Points on a hilly landscape, in no order, each with its height.
A climber steps from a point to the highest of its 6 nearest points, and stops where none of them is higher. Distance is the straight distance between rows; heights are no part of it.
z_378 height 59.7: [-16  29 -10  -4   2  24  11 -17]
z_292 height 31.7: [ -3  13  22  77 -36 -16  25 -33]
z_779 height 19.1: [ -5 -39  57  73 -41 -10  -6 -15]
z_922 height 40.0: [ -2 -66  15   4 -43  40 -23  21]
z_366 height 23.3: [ 24  -6 -49 -72  30 -27 -32  33]
z_188 height 71.7: [ -1   2 -42 -37 -15  47  15  28]
z_966 height 31.5: [  7 -58  21  15 -46  33 -14  14]
z_864 height 9.2: [  2   1  33  98 -44 -32  24 -15]
z_990 height 79.3: [-34  33  46  75  22 -39  26 -68]
z_256 height 72.8: [ 16   3 -23 -49  49 -38 -26  26]
z_392 height 21.8: [-71 -30  71  90 -39  33  -4  -3]
z_415 height 85.9: [-36  34  43  54  28 -29  20 -63]
z_559 height 44.4: [ 39  40 -83 -47  34 -46  -9  16]
z_883 height 4.8: [ 36   7 -78 -73  28 -32 -26  33]
z_118 height 74.5: [-10  21 -18 -22   7  40  15   0]
z_612 height 58.3: [  9   8 -26  -9 -33  38  12  11]
z_10 height 79.6: [-23  13 -17 -42  29  18   3  -1]
z_720 height 58.1: [ -4  -7 -38 -67  39  -7 -23  29]
z_727 height 63.0: [ 24 -45 -23 -34 -46  54   4  35]
z_627 height 44.9: [ 10  31  27   1  43 -40  -8 -24]
z_917 height 32.2: [ 43  16 -66 -63  35 -41 -13  30]
z_528 height 34.9: [ 14  12 -11   7 -35  29  27   0]
z_874 height 75.8: [-18   9 -43 -59  24  38   4  21]
z_662 height 87.8: [-22  29   5   9   9  13  10 -26]
z_12 height 53.9: [ 41  29 -57 -34  33 -54 -13  11]
z_288 height 23.5: [-35 -49  60  57 -35  27 -17   2]
z_836 height 56.4: [ 25  37  15  16  37 -63 -14 -26]
z_861 height 84.0: [-29  35  21  41  30  -8  18 -41]
z_562 height 41.2: [ 23 -46  -1 -11 -55  28   5  23]
z_749 height 18.3: [ 15 -33  30  42 -51   9  -7   6]
z_908 height 77.7: [-29  27  18  22  33  -8  11 -39]
z_267 height 65.2: [ 18  14   5  -5  37 -33 -24  -4]
z_646 height 70.9: [ 16 -10 -44 -52 -40  47  20  41]
z_237 height 72.9: [ 22  44  32  44  38 -78  -5 -35]
z_535 height 73.4: [-23   2 -55 -73  -6  56   8  37]
z_936 height 21.7: [ -8 -49  38  41 -36   8 -10   0]
z_477 height 75.1: [-14  -2 -10 -51  46  -6 -15  10]
z_619 height 64.4: [ 23 -62 -34 -53 -45  50  -3  54]
z_858 height 73.0: [ -1   6 -44 -51 -17  49  15  30]
z_579 height 59.0: [  8 -71 -14 -38 -44  45 -16  42]
z_777 height 90.7: [-32  29  33  40  35 -21  26 -49]
z_973 height 84.2: [-25  35  53  58  43 -50  17 -54]
z_589 height 78.2: [  1  49  58  57  44 -78  -3 -44]
z_485 height 83.0: [ 26  10  -9 -36  39 -31 -21   5]
z_384 height 26.4: [  6  17  -3  26 -26  21  21  -7]
z_403 height 62.3: [-12  21  20  -9  42 -23  -5 -27]
z_885 height 65.1: [ 41  29 -29 -22  34 -52 -22  10]
z_533 height 59.1: [-18  34  16  43 -16   2  35 -22]
z_65 height 67.9: [ 24 -36 -41 -61 -49  49   0  55]
z_901 height 29.9: [ 13  -1  12  51 -47  -2  18 -12]
z_328 height 24.1: [-21 -53  50  42 -38  27 -22  -4]
z_241 height 66.9: [ 21 -36 -29 -44 -48  45  15  54]
z_913 height 75.0: [  0   4 -10 -40  52 -16 -23  -1]
z_523 height 14.6: [ 26 -24  15  24 -45  14   0   3]
z_445 height 41.9: [ 38  29 -16 -13  34 -61 -17  -6]
z_407 height 42.8: [  0  16  11  45 -32   4  26 -18]
z_755 height 21.2: [-23 -49  62  75 -30  -7 -17 -12]
z_196 height 28.4: [-25 -54  48  14 -40  47 -28  14]
z_791 height 84.1: [-14  19  -6 -25  31  17   7  -1]
z_892 height 88.7: [-22  18   8 -14  36   6   5 -20]
z_591 height 47.8: [ -9 -11 -46 -92  40   8 -18  38]
z_634 height 80.3: [-27  36  26  66  12 -18  41 -46]

Where does a climber stop that starts at each point below?
z_836 -> z_777
z_883 -> z_485
z_619 -> z_892
z_627 -> z_777
z_528 -> z_892
z_874 -> z_892
z_237 -> z_777
z_292 -> z_777
